Points on a hilly landscape, in no order, each with its height.
A ball rolls from a point to the lowest of its 4 nearest points, and stops where none of them is lower. Distance is the straight distance between rows; heights are no part of it.
k732: [147  76 103 105 149 114 104 148 102 121  93 125 142 107 146  98 136 135
 146 148  97 115 121 111 114 146 141 153 163 163 165 140 142 177  95 144
 132 136 149 110 159 195  94 120 111 165 109 129]  h=5.12
k748: [103  98 147 127 105 137 119 157 151 101 169  96 149 162 135 153  98 184
 148 182 167 154 154 168 102 157 181 170 117 114  95 142 101 121 127 197
  75 157 151 116 109  76 102 106  74 140  99 112]  h=2.18
k711: [108 159 169 146 121 133 144 105 168 131 127  97 136 155 170 142 112 135
  89 120 148 147 144 107 153 153 105  82  94 112  93 132 107  51 149 120
 102 143  81 119  99  62 146 135 137 144 124 115]  h=1.93
k48: [134 180 153 154 142 125 128  93 124 138 119 152 109 128  90 126 145  97
 122  80 112 110 121 128 143  88  77  87 123 129 134 114 134 123 145  83
 175 113 102 160 119 125 174 150 155  86 176 106]  h=2.36
k794: [111  98  69 106 111 154 144 191 105 107 177 112 124 146 111 151 154 170
 154 201 102 125 106 172 132 173 232 207  93 147 127 194 113 189 142 180
  66 101 192 131 138  81 118 128  71 140 123 161]  h=1.68
k25: [ 69 169 118 195 138 145 162  89  89 165  77 135  96 139  89 119 123 125
 134  35 132 105 123 150 114  92  95  84 144 110 127  89  65 113 127  72
 181  82  84 137 154 162 146 174 184   4 201 136]  h=3.37
k842: [111 120 163 128 112 133 127 152 161 100 164  82 153 151 142 150 105 164
 131 156 169 159 155 144 104 164 153 151 115 115  98 116 117  91 128 173
  86 159 130 117  97  79 114 100  97 160 105 101]  h=2.81
k622: [166 109 126 111 151 101 107 113 109 117 104 156 128 101 145 106 134 109
 135 127 121 111 137 116 122  79 111 150 168 137 156 127 160 151 110 121
 152 147 128 113 169 204 105 115 137 140 109 116]  h=4.99
k106: [101 142 183 141 125 125 131 132 165 114 152  69 142 157 154 149  97 156
 109 134 153 159 154 140 123 176 134 122 109 122  86 119 114  71 133 164
  90 153  99 118  98  66 124 111  97 163 111  93]  h=3.92
k833: [ 99  85  99 116 105 151 133 178 132 107 171 104 136 156 128 145 122 180
 158 205 139 142 125 171 114 157 217 193 109 126 113 183 102 155 133 191
  66 123 181 116 131  82 105 114  84 138 110 147]  h=2.05
k577: [119 129 159 123 116 130 126 146 167 114 166  89 136 140 143 141 111 150
 123 141 165 166 145 128 106 163 144 135 113 108  97 105 126  86 138 146
  90 154 130 114  89  78 119 102 103 166 108 107]  h=3.12
k145: [ 95 160 175 154 124 127 138 115 174 121 123  80 140 161 174 148 103 150
  82 122 151 145 144 125 145 167 110  83 100 115  89 136 102  56 138 136
 100 147  72 118  93  59 139 137 123 150 114 108]  h=1.67
k822: [159  77  94 106 152 113 120 130  90 121 105 145 140 104 164 101 135 114
 137 147  97 115 121 101 123 119 146 154 168 156 154 144 155 164  92 131
 130 136 134 107 180 219  93 123 123 161 106 138]  h=4.75
k933: [160 100 133 106 155 103  95 129 129 126  99 139 134 108 120 108 140 121
 140 135 117 117 123 118 108 119 103 129 146 140 159 119 148 151 111 136
 145 148 138 125 122 159 112 109 121 156 106 111]  h=5.06
k20: [119 153 150 126 116 127 135 114 168 130 145 105 123 133 155 144 120 121
  97 127 153 159 139 101 142 143 108  93  94 108 100 116 131  61 154 116
 102 147 105 125  93  70 144 124 135 153 133 114]  h=7.08
k96: [100  82 130 124 103 145 123 164 144  96 168  96 151 165 129 155 110 183
 161 196 151 140 147 177 109 152 199 185 116 115 103 171  91 140 133 204
  68 142 161 118 119  78  99 102  73 131 102 132]  h=3.58
k715: [101  86  92 113 106 152 139 184 117 113 172 114 138 152 120 147 122 176
 156 206 135 136 124 161 113 163 221 194 109 132 125 176 106 166 135 194
  67 123 191 119 127  83 106 120  77 137 108 150]  h=1.77
k456: [ 87 157 186 160 126 123 139 117 177 120 122  72 139 158 164 150  96 152
  87 126 145 149 150 130 145 182 112  89 104 127  87 139  99  53 136 148
 105 143  67 118  90  51 135 132 120 150 106 107]  h=1.70
k257: [110  90 131 120 104 136 122 165 147 108 174  97 149 151 131 140 103 177
 147 181 158 154 146 161  95 157 186 175 119 115 109 144 111 126 129 195
  72 147 164 112 111  81 105  97  88 148  99 128]  h=1.72
k877: [130 172 145 165 138 123 136  80 106 121 131 143 103 135  97 124 139  90
 133  61 117 109 135 143 138  63  89 118 148 135 132 101 133 125 129  71
 188 119  91 156 158 172 156 141 160  76 179 102]  h=2.75
k582: [150 168 146 126 135 116 121 109 149 140 119 143 114 117 105 129 152  91
 115 105 128 125 119 107 137 103  79  92 112 127 125 109 147 112 146  96
 150 124 112 149  96 103 162 140 145 120 155 111]  h=0.91
k487: [173 110 112 109 141 106 110 107  95 122 119 173 121 103 141 104 123  95
 137 130 119 110 133 119 132  76 120 155 172 129 150 126 168 154 110 112
 155 145 126 121 185 218 106 117 145 133 108 125]  h=1.06
k380: [126  89 111 106 120 135 113 181 134 130 135 120 138 128 114 119 117 155
 146 167 138 141 115 126  92 162 166 158 116 137 142 123 135 160 115 170
 111 131 184 119  99 114 101 106  98 163  94 149]  h=0.74
k632: [178  89  91 102 141 115 128 123  72 143 123 170 134  97 164 110 124  98
 130 145  94 114 118  94 148 103 151 163 176 140 135 139 165 176  97 110
 138 135 136 109 196 241  94 123 131 154 101 156]  h=4.69
k918: [131  99 130 106 116 133 117 166 157 129 148 108 140 123 123 127 114 150
 138 156 159 157 129 126  98 154 144 148 113 126 124  97 137 122 132 153
 104 136 167 119  92 100 107  99 109 172  95 128]  h=2.68
k980: [181  79  74  92 141 135 142 141  58 155 142 169 138 102 168 114 148  91
 123 149  72 115 105  85 156 138 179 164 173 136 120 137 170 183  89 107
 123 115 149 101 195 250  97 124 113 172 115 168]  h=4.78
k612: [144  85 115 100 140 120 102 168 132 134 110 114 145 111 113 105 132 146
 141 150 123 127 111 121  99 160 138 145 138 151 157 125 140 169 100 162
 124 128 167 120 105 139  94 109 109 169  95 135]  h=7.75
k76: [125 181 142 156 130 129 136 100 124 150 111 146 114 128  85 128 144  98
 122  79 123 112 115 132 156  95  77  76 118 124 126 119 123 117 147  81
 177 102 103 161 114 109 170 163 160  62 183 122]  h=2.99
k226: [106  87  89 111 109 151 130 188 126 122 162 110 138 135 115 139 129 170
 151 193 120 130 105 154 105 175 208 182 109 141 140 158 122 173 125 178
  82 113 190 120 121 104  98 120  84 146 109 161]  h=1.58
k726: [126  86 105 100 134 129 110 178 122 127 115 116 143 113 116 108 130 155
 143 159 112 123 108 130  98 173 157 156 135 151 166 132 134 177 100 168
 122 123 176 124 118 136  97 116 101 161  99 141]  h=1.41
k690: [149  96 124 101 148 112  96 149 133 130  99 129 138 103 124 108 141 132
 144 137 119 121 118 110 107 135 114 138 140 146 154 115 149 163 110 151
 142 143 147 121 109 154 101 110 119 167  99 114]  h=6.21
k16: [120  80  96 115 139 139 128 176  92 108 133 105 149 123 129 115 155 158
 142 156  67 112  97 135 122 198 181 178 141 189 164 160 138 207  89 165
 117 110 172 130 153 170 102 124  80 162 119 150]  h=4.24
k583: [112 178 144 171 133 132 137  92 110 141 107 146 108 136  87 125 144 101
 128  64 121 104 119 140 144  92  83  92 128 124 134 105 119 125 139  75
 184  99  91 157 137 137 172 167 164  54 195 115]  h=3.34
k940: [115  78  95 116 138 141 113 184  96 117 126 107 148 122 124 110 142 157
 140 161  83 110 108 134 115 183 180 173 133 175 165 156 129 199 102 170
 118 110 178 126 136 154 102 125  86 164 107 152]  h=3.50
k141: [127  75  97 114 139 132 111 171  98 125 110 104 145 117 131 104 141 150
 138 159  96 118 104 125 105 181 164 161 139 166 167 146 132 191  97 166
 122 123 163 118 136 170 101 118  97 164 110 146]  h=4.93
k167: [167 134 145 114 154 107  95 123 141 125 105 136 128 109 109 113 145 105
 131 115 122 123 130 119 114 106  81 118 135 135 143 107 154 136 126 114
 154 143 132 143 105 136 129 116 131 144 124 100]  h=4.56
k198: [100  88  91 110 103 152 138 165 125  94 176 103 139 168 132 156 116 185
 163 208 131 133 130 183 123 150 219 198 109 120 103 201  89 164 139 201
  62 128 168 117 138  76 110 117  72 135 110 143]  h=3.54
k975: [164  71  65  99 138 139 144 145  62 134 147 147 143 100 176 120 154 109
 126 145  60 122 110  84 150 163 187 173 176 155 135 142 164 180  89 110
 112 128 149 109 204 244  98 117 102 179 117 162]  h=4.84
k645: [ 93 162 172 154 123 125 146 107 174 128 113  91 135 156 171 141 100 151
  85 119 145 139 149 117 156 163  98  69  92 115  93 142  94  50 141 132
 107 140  64 121  95  55 145 141 136 139 115 114]  h=1.59
k277: [149 169 130 143 132 123 139  79  86 122 156 164 107 118 108 126 128  86
 139  74 129 115 155 144 135  46 107 146 166 115 133  88 152 128 129  63
 189 124 105 141 183 207 135 126 162  91 147 112]  h=1.57
k879: [169 117 132 115 150 101 103 107 110 110 111 154 123 106 130 109 137 108
 136 120 121 116 138 123 120  73 101 140 160 138 151 121 157 148 113 112
 162 145 124 128 159 187 124 119 139 132 119 102]  h=5.75
k876: [101  99  74 104 116 161 149 172 108  94 179 111 118 152 127 165 154 173
 163 212  99 123 104 180 143 153 232 210  95 137 103 220  99 182 156 182
  54 107 175 130 144  76 114 131  62 148 128 156]  h=1.80
k605: [112 118 175 137 111 126 118 153 157  99 164  78 155 163 135 161  97 177
 137 160 165 155 159 167 104 172 155 152 127 119  88 134 110  98 131 187
  81 163 127 123 106  73 116 103  78 148 104  97]  h=2.76
k771: [162 119 141 107 151 108  98 134 141 123 105 136 131 105 115 111 149 119
 133 128 129 123 126 115 110 121  95 125 136 141 144 108 155 139 118 125
 152 145 139 130 106 141 121 114 126 157 113 109]  h=4.41
k460: [158 152 150 140 150 105 114  94 116 110 117 150 116 117 112 119 145  97
 140  95 125 110 141 134 135  68  82 127 159 139 144 112 152 131 125  92
 177 141 105 145 149 170 137 132 149 108 146  94]  h=3.84
k791: [119  78  92 109 123 144 120 192 110 127 138 107 138 126 108 118 137 161
 148 171  96 118  99 151 111 191 192 177 120 167 151 154 132 193 105 176
 101 106 191 127 123 123 104 120  87 158 108 163]  h=2.22
k956: [140  69  83 106 145 131 128 146  71 122 119 122 147 108 171 112 147 127
 129 154  70 118 114 104 131 166 178 174 162 168 154 150 145 179  88 136
 119 127 147 107 194 223  95 120 105 168 118 146]  h=4.95
k213: [ 75 177 104 196 136 149 172  87  79 167  94 135  84 138 102 134 132 119
 138  26 119 106 139 145 105  82 105  99 156 113 134  72  60 111 125  62
 175  83  74 134 171 180 137 171 171   8 197 142]  h=1.76
k232: [ 91 166 127 161  99 149 156  89 136 166  93 164 109 128  89 133 121 106
 115  78 146 125 112 133 159 101  83  52 108  95 122 128  93  99 147  91
 150  91 112 147 108  89 182 171 189  36 172 158]  h=2.46
k201: [163  92 113 104 153 104 102 123 106 113 100 148 135 105 150 102 135 117
 139 133 116 112 125 110 115 102 120 153 174 145 160 136 151 159 103 129
 142 150 130 112 168 203 100 117 132 150 101 125]  h=4.94
k844: [157 163 155 126 142 112 114 110 139 132 115 142 116 115 103 123 155  92
 123  99 121 123 126 118 137  98  74  98 123 134 133 106 152 125 142  98
 162 129 119 151 107 123 155 129 144 121 152  99]  h=1.33
k663: [116 134 171 130 119 129 130 133 167 114 157  80 141 152 154 147 106 150
 113 136 162 160 151 129 115 169 130 129 110 110  92 106 120  77 133 149
  89 154 110 115  89  76 126 105 106 164 111  99]  h=3.81
k836: [102 179 134 165 114 143 145  91 130 159  97 155 104 125  84 128 127 104
 119  76 140 113 110 134 153  96  80  60 108 110 121 116  99 120 145  88
 164  93 108 155 110 104 179 172 180  43 182 139]  h=1.30
k967: [146 166 149 149 146 116 121  84 107 117 128 155 111 121 105 118 137  97
 134  84 125 114 143 140 135  69  90 128 160 131 143 103 148 131 137  86
 180 134  94 152 161 174 153 136 155  96 164  95]  h=3.23
k937: [101 170 138 154  96 145 156  87 162 154 113 148 112 135 144 138 114 109
  97 102 147 136 129 112 163 111  91  52  91  88 115 143  99  70 161  94
 121 112 106 128 108  76 181 164 186  75 149 157]  h=1.48
k816: [132  73  93 110 151 122 121 155  88 121 105 115 147 112 156 104 142 140
 137 149  81 110 112 114 118 170 161 161 164 174 162 147 140 188  87 151
 119 125 150 115 165 199  91 121  97 166 114 141]  h=5.10
k939: [181 105 103 105 142 112 124 113  83 140 129 183 128 100 146 109 119  90
 137 146 120 108 131 108 144  67 134 157 178 121 132 127 173 161 103 102
 155 129 136 113 197 231  99 117 143 135  99 147]  h=4.54
k129: [117  93 107 111 107 139 121 179 139 123 157 111 141 132 114 132 111 169
 146 179 148 145 119 141  93 161 190 171 111 127 132 139 123 147 122 183
  92 127 188 118 108  94 100 105  94 153 102 149]  h=2.25
k443: [160 146 128 132 134 114 126  90  91 121 146 181 112 106 122 121 125  88
 139 102 133 114 156 135 130  43 109 157 175 115 138  99 163 139 125  87
 178 130 111 137 183 213 130 114 153  98 122 122]  h=6.41
k472: [126  97 134 113 112 133 126 166 155 116 161 106 141 141 127 137 110 162
 142 167 163 159 140 138  88 164 167 158 116 118 112 114 125 116 128 174
  85 144 166 116 101  88 110 100 101 159  98 124]  h=2.23
k311: [150 130 141 102 129 122 118 149 160 137 142 118 129 114 119 136 128 125
 126 134 149 150 130 108 109 144 113 125 113 117 125  90 142 111 139 130
 119 138 142 127  84  96 120 102 124 165 113 118]  h=3.40
k476: [167 136 147 125 156  99  98 102 122 113 110 153 123 109 123 115 146 103
 133 102 122 113 137 124 125  82  86 135 155 137 145 122 157 137 128 107
 168 147 114 139 143 165 129 121 141 122 127  95]  h=4.55
k742: [142 176 146 137 134 120 123 108 138 143 112 147 117 118  96 130 151  95
 113  92 120 120 115 119 151 100  73  79 113 127 128 112 140 119 149  84
 164 119 113 152 100 107 166 142 150 104 162 112]  h=1.44
k214: [114  89  85 107 123 145 132 194 102 113 156 107 138 129 112 133 155 158
 145 180  81 114 102 158 119 194 200 195 115 172 151 175 122 209 120 169
  99  98 194 134 129 123 107 127  75 153 118 166]  h=1.79
k478: [103 134 180 138 116 122 125 144 166 110 158  68 151 163 146 154  99 170
 115 144 161 160 160 156 113 177 145 137 119 120  85 120 112  83 131 172
  88 156 107 117  90  67 118 109  97 157 111  99]  h=3.36
k905: [155 156 151 121 133 115 114 121 151 138 125 139 115 113 115 129 146 100
 119 113 130 136 121 107 134 119  85  95 113 117 120 101 147 115 145 103
 147 136 126 143  87  99 150 127 143 138 139 108]  h=1.38
k87: [ 87 162 158 153 110 131 150  83 175 133  97 125 126 154 172 139 106 135
  90 113 156 130 148 118 163 136  85  47  90 100 108 158  76  47 151 121
 113 135  68 119 111  57 163 158 170  98 120 142]  h=1.71
k643: [149  73  89 101 143 120 120 141  81 129 113 137 148 104 171 108 135 125
 132 151  82 113 116 103 129 142 158 162 168 163 152 141 153 175  89 133
 121 139 137 106 191 221  89 126 113 170 112 148]  h=4.85
k707: [117 177 136 143 112 137 149 100 143 158 109 156 108 124 100 133 130  98
 109  86 133 119 114 123 159 105  84  57 100 102 120 127 115 104 153  83
 157 101 105 149 104  92 174 166 175  70 172 141]  h=2.27
k635: [172  97 108 106 148 101 112 112  97 123 114 167 124  99 152 101 124 107
 141 139 115 112 132 115 128  81 129 153 177 139 149 133 160 154 107 115
 149 143 132 108 182 217  96 117 142 144 103 129]  h=4.12
k209: [ 91 161 139 160  97 144 157  83 162 144 100 146 118 141 153 134 108 119
  98 109 164 130 143 117 171 112  86  43  99  86 115 150  86  66 162 100
 120 120  97 120 113  68 180 161 183  74 141 153]  h=2.54
k696: [137 158 146 121 121 128 134 118 160 136 138 122 121 122 134 138 135  99
  99 122 142 145 125 100 136 126  96  88  94 107 112 109 138  84 151 103
 122 134 107 134  86  76 150 132 141 143 139 115]  h=5.28
k565: [144 166 151 142 145 112 114 100 132 124 114 150 114 116  96 126 145  89
 124  83 118 113 127 131 136  85  80 105 136 138 141 116 145 127 138  94
 167 130 104 156 124 144 162 137 147  97 165  96]  h=2.11
k649: [136  77 104 106 146 123 107 168 111 125 105 110 149 116 123 106 135 151
 139 148 102 115 110 124 101 168 151 155 140 166 161 137 143 183  94 165
 128 122 164 120 135 164  95 120 101 161 107 138]  h=6.40
k192: [175 125 115 116 138 111 120  99  91 119 133 181 116 106 128 113 122  88
 139 118 124 113 141 126 137  55 118 155 174 122 141 117 172 152 117  97
 167 144 122 121 183 220 116 122 151 118 110 128]  h=1.75
k154: [103 185 132 180 133 134 147  83  97 139 118 144 101 133  94 126 136 102
 131  49 118 108 127 146 137  73  98 111 150 135 133 102 113 117 130  70
 187  99  82 153 163 166 162 162 167  41 198 117]  h=2.96
k571: [116  85  98 110 107 142 128 189 131 126 157 109 141 137 112 127 118 168
 149 180 136 143 115 148 101 171 193 173 110 136 144 142 118 164 119 179
  98 115 195 120 113 103  99 111  93 154 102 159]  h=1.85
k127: [113 147 169 141 121 128 140 118 160 115 145  85 136 149 162 145 107 143
 101 127 157 154 146 116 135 164 121 109 101 115  90 117 115  63 139 137
  96 151  91 121  88  64 133 116 122 160 121 105]  h=4.83
k620: [126 131 146 120 117 133 124 139 162 126 157 101 136 130 145 140 119 135
 119 140 166 158 140 116 116 155 130 126 111 114 104  96 137  81 141 138
  98 154 135 113  91  78 122 107 117 170 113 109]  h=3.67
k386: [175  84  81  96 139 126 140 134  63 155 129 169 143 100 169 110 135  92
 128 149  84 111 116  93 152 119 163 161 172 134 119 138 173 176  92 109
 131 118 144 104 199 242  98 123 117 167 110 163]  h=4.73
k35: [143 142 146 110 121 124 129 138 164 135 150 113 123 122 132 143 127 122
 115 131 153 157 132 106 121 147 111 115 102 114 116  94 145  89 145 125
 115 144 126 127  82  88 128 106 128 163 120 115]  h=4.03
k18: [104 173 133 152  99 143 157  90 152 160 109 157 111 136 116 134 124 101
 105  96 147 132 117 110 168 106  81  49  83  97 114 133  99  87 158  96
 134 105 104 141 106  73 178 161 180  69 159 152]  h=4.14
k515: [162 110 131 115 161 100  95 117 114 116  99 148 128 109 126 109 143 118
 140 124 122 115 135 115 113  92 103 140 161 141 158 121 155 153 114 125
 154 146 128 126 145 178 111 116 135 143 113 109]  h=5.92
k388: [147 103 129  99 129 120 108 159 150 134 126 123 133 110 110 122 128 138
 142 139 141 140 127 116  99 152 125 131 122 133 141 106 145 139 120 148
 118 137 160 123  84 114 108 103 120 173 100 127]  h=3.69
k327: [103 171 133 160 113 145 142  96 137 164 101 156 109 130  90 130 129 104
 107  81 137 119 109 130 158  97  75  55 103 103 119 121 105 110 149  86
 163  96 109 151 107  92 176 170 173  42 177 149]  h=1.81
k423: [ 95 160 158 147 117 130 148  89 168 138 113 111 125 152 173 134 111 131
  88 116 147 133 144 111 164 141  93  66  96 103 103 147  94  50 151 126
 111 132  78 121 100  61 157 149 159 122 128 124]  h=1.74
k328: [143 153 143 107 128 121 127 128 161 140 132 120 122 118 120 136 136 103
 117 126 140 143 127  99 129 130  95 103 102 116 115  98 150  97 144 114
 124 136 123 129  86  85 142 117 135 155 132 116]  h=2.61
k302: [155 113 133  98 138 114 101 151 148 132 122 125 130 106 116 120 131 128
 134 128 141 134 119 114 104 142 113 129 126 128 138 101 146 139 125 135
 130 139 153 126  92 118 112 103 118 165 101 121]  h=3.94
k184: [ 81 157 160 163 118 133 141  91 175 127  92 107 130 150 178 138 108 145
  87 110 149 128 151 122 162 141  88  50  95 101 105 164  76  47 148 127
 109 135  67 112 101  56 159 155 161 107 108 135]  h=1.66
k585: [106 177 136 177 135 139 142  84 101 146 105 141 105 134  86 123 140 111
 125  52 117 105 120 150 138  89  85  89 130 131 135 107 108 124 135  76
 186  93  88 159 143 149 169 171 171  40 199 121]  h=2.58
k573: [155  74  75 104 142 127 135 142  69 129 123 143 143 109 169 115 139 120
 126 146  71 117 113  92 139 144 176 169 173 160 147 150 158 177  90 124
 116 132 143 108 195 235  87 120 108 177 115 153]  h=4.89
k756: [118  86 118 114 105 143 127 176 149 122 159 104 146 144 124 136 113 174
 146 180 160 152 129 149  97 162 187 172 114 122 125 133 117 140 122 180
  80 135 174 116 107  91 100 106  97 148  97 133]  h=2.21
k101: [ 75 162 171 169 119 121 135 103 179 125  80  98 131 157 168 143  95 160
  82 107 143 124 156 134 161 159  80  47  93 110 105 166  68  48 153 151
 116 130  52 116  92  39 147 152 148 115  99 137]  h=1.78
k992: [111  90  85 105 105 150 137 188 123 114 170 113 138 144 113 140 133 169
 154 198 114 126 105 160 112 171 220 192 102 146 135 176 114 179 130 185
  75 107 192 124 134  94 103 124  82 139 118 164]  h=1.64
k407: [120 182 139 168 139 131 141  80 100 126 133 147 102 130  99 134 140  98
 137  56 119 110 145 149 136  67  99 131 155 127 135  90 132 120 133  67
 190 116  84 151 171 185 150 147 164  70 182 109]  h=2.59
k527: [118 165 148 137 118 132 144  99 162 139 129 118 124 145 162 138 120 121
  92 117 149 143 139 101 157 139 101  69  92 105 100 131 114  57 152 107
 114 139  92 130  99  66 156 139 152 128 139 125]  h=3.80
k886: [171 134 137 125 145 100 102  95 105 109 125 165 116 110 130 116 137  98
 137 111 123 119 140 120 131  66 106 144 168 129 151 117 160 140 123 100
 167 144 113 131 172 190 129 118 147 122 124 109]  h=6.34
k273: [123 117 146 117 117 129 123 145 161 123 156  97 147 136 137 140 109 156
 124 151 170 165 144 126 104 163 143 147 108 113 107 105 133  99 131 156
  93 148 145 116  97  84 111  99 103 167 112 113]  h=2.65
k500: [137  91 112 104 145 118 101 162 123 125  99 125 144 116 124  98 136 143
 145 147 111 119 112 122  98 156 134 147 147 154 164 125 143 172 102 153
 134 130 160 119 122 160  97 111 104 165 101 129]  h=1.69
k73: [ 84 169 130 168 111 146 152  90 122 174  86 160 109 130  81 128 127 112
 122  65 144 118 103 145 144  99  85  56 115 102 125 110  86 117 141  85
 167  78 108 151 114 111 179 174 184  28 179 155]  h=1.94
k363: [112  91  81 107 113 146 136 193 115 117 162 111 133 135 104 139 137 168
 154 191 109 121 104 158 118 184 207 193 107 151 138 171 117 188 127 175
  88  98 197 128 128  98 104 124  81 145 112 164]  h=1.65
k379: [138 114 139 104 125 127 116 159 160 131 148 113 136 118 120 126 121 136
 134 144 156 159 128 114 103 150 126 138 114 120 125  97 140 116 136 145
 111 142 158 127  85  97 112  94 114 171 109 118]  h=3.06
k892: [119 173 134 148 113 137 146  99 150 155 114 149 109 130 112 134 132  95
 105  97 134 125 116 109 157 110  85  61 101 102 113 128 118  96 158  87
 143 109 109 152  98  80 180 160 164  84 158 139]  h=3.32
k965: [148  74  95 108 151 118 120 137  85 122 102 129 138 105 159 103 135 128
 137 145  81 115 115 108 120 138 154 164 168 162 160 141 147 170  92 138
 129 134 137 106 173 212  97 118 110 165 106 140]  h=4.86
k88: [127 172 145 132 120 132 147 110 164 144 129 127 120 127 142 139 126 104
  95 120 143 138 134  97 152 126  91  73  89 103 108 120 129  71 156 100
 124 126 106 135  94  67 156 142 149 126 144 124]  h=6.59
k695: [134 153 147 117 121 129 136 122 168 135 146 111 126 127 146 141 127 120
 106 127 153 152 131  96 132 144 105 102 101 113 108 104 142  80 150 117
 108 143 116 128  91  75 135 115 132 163 129 111]  h=5.69
k370: [164 148 144 133 144 102 107  89 107 106 124 162 115 112 119 120 135  97
 136  95 121 118 147 129 131  61  91 137 164 136 141 112 161 136 117  96
 175 145 105 142 164 183 134 127 147 105 133 101]  h=4.77
k276: [102 179 141 172 135 135 137  94 118 150 104 148 107 128  85 123 133 101
 120  67 126 112 117 145 147  90  81  75 122 121 134 116 110 124 135  81
 179  94  98 156 129 128 177 167 170  51 192 125]  h=3.38
k972: [131 179 136 157 129 132 144  81  86 120 150 154 102 127 108 135 133  92
 139  62 121 116 145 146 131  54  95 134 165 120 135  83 140 121 134  69
 191 119  86 156 180 195 145 134 159  77 172 111]  h=2.49
k238: [166  97 119 107 155 100  96 126 114 117  92 141 136 107 138 100 136 119
 138 135 116 113 121 117 115 108 113 142 161 148 159 128 150 161 102 134
 148 147 133 119 145 181 103 114 125 154 101 114]  h=5.53
k776: [ 84 173 129 181 128 142 151  91 109 165  82 151 101 138  74 124 127 114
 132  52 127 112 115 150 137  95  83  72 121 116 129 109  89 120 136  84
 181  86  96 154 134 134 172 176 176  25 195 141]  h=0.86
k51: [123 172 141 137 114 134 145  99 163 151 126 144 113 133 130 137 128 105
 101 110 139 133 117 103 154 116  90  67  96  94 109 126 123  86 159  96
 129 119 109 140  99  69 171 155 160 109 152 132]  h=4.97
k78: [ 89 165 131 160  98 144 154  83 157 155 102 163 112 134 125 139 108 104
 109  94 156 129 123 124 164 103  86  45  96  86 114 140  87  79 161  95
 136 103 109 132 110  73 180 161 194  53 157 159]  h=4.21
k322: [ 93 168 185 161 124 121 141 111 177 121 105  76 138 159 163 148  90 161
  82 120 141 137 153 132 158 175 101  74  94 128  89 154  94  49 142 157
 110 137  59 119  83  47 137 148 130 138 107 121]  h=1.63
k440: [153 151 143 110 137 116 113 132 160 134 130 128 122 110 115 129 148 104
 118 120 135 137 125 103 119 124  91 110 115 120 129  99 154 115 147 115
 132 136 132 136  84 101 132 113 132 152 125 112]  h=1.73
k692: [104 192 119 175 134 143 168  82  79 146 136 144  96 137 101 139 133 103
 139  33 113 110 142 143 121  72 113 117 162 113 133  68 106 113 129  56
 185  96  78 147 178 192 143 156 167  43 199 123]  h=3.30
k321: [106 108 160 130 113 133 123 154 161 100 162  78 158 163 137 156  98 175
 145 162 167 158 154 166 103 162 169 157 124 113  90 133 109 107 125 188
  76 158 135 114 104  74 111 100  81 145 104 102]  h=2.53
k595: [137 137 145 112 119 125 129 140 167 126 152 111 133 126 135 138 121 131
 121 141 160 159 138 111 114 153 124 121 108 110 111  95 142  93 140 139
 103 147 134 119  82  91 121 108 120 171 116 116]  h=3.88
k557: [ 96  92  79 111 115 160 151 168 114  97 173 113 130 165 133 156 139 183
 165 212 118 124 119 182 130 149 231 209  97 129 111 213  90 168 150 191
  53 119 167 128 140  73 117 118  71 140 117 150]  h=2.26
k553: [162 157 139 135 138 117 119  81  93 118 143 171 111 116 119 121 138  87
 139  88 129 116 151 135 138  55 106 148 171 121 140  99 160 130 127  76
 181 135 103 140 178 212 130 121 160 100 138 107]  h=3.97
k342: [105  88 106 115 102 148 131 174 136  98 166 107 143 159 121 149 114 182
 158 204 147 141 136 174 111 152 212 188 108 123 106 176 100 151 136 198
  66 134 175 118 131  82 109 111  79 131 102 142]  h=2.80
k871: [129 174 147 162 145 125 132  88 109 128 117 147 104 131  93 124 145  96
 131  65 119 110 130 134 139  79  81 109 142 137 139 108 127 128 139  82
 183 111  91 160 143 149 164 154 160  74 185 104]  h=3.19
k199: [174  93  94 103 143 112 121 120  85 135 122 161 134 106 161 107 129 103
 133 145  99 110 127 105 136  96 137 160 173 139 140 134 162 166 102 118
 138 139 134 107 194 226 100 120 132 151 102 142]  h=4.62
k576: [155  81 103 101 153 114 104 137  97 122  97 137 140 107 155 102 132 129
 139 144 100 116 121 107 115 127 135 155 164 153 162 141 147 168  92 141
 134 142 136 108 170 206  93 117 115 161 100 132]  h=4.92
k703: [117  82 100 107 116 140 120 189 127 129 138 115 148 127 108 125 130 162
 147 176 120 129 109 140 100 179 186 172 117 148 149 146 121 174 118 177
 104 114 193 120 118 117  96 117  91 152 103 159]  h=2.24
k561: [141 175 141 132 122 127 128 110 150 148 122 144 111 129 113 139 145  97
 101 104 127 127 114 112 151 111  83  75 102 118 119 118 139  99 157  89
 146 122 110 150  96  85 170 148 156 112 158 126]  h=2.10

Call two points neighbours if one is among the 4 nearest of the other. Go from one point of each pair to the other, from neighbour to neighbour, staying as low as possible. Name the highest point that can't be avoided.
k277, k776 -> k154
k380, k226 -> k571
k487, k226 -> k816
k836, k257 -> k311
k582, k277 -> k76
k257, k380 -> k756
k937, k645 -> k209

Where does a ball stop that starts at each point below?
k576 -> k487
k933 -> k257
k816 -> k487
k956 -> k487
k732 -> k487
k695 -> k582
k35 -> k582
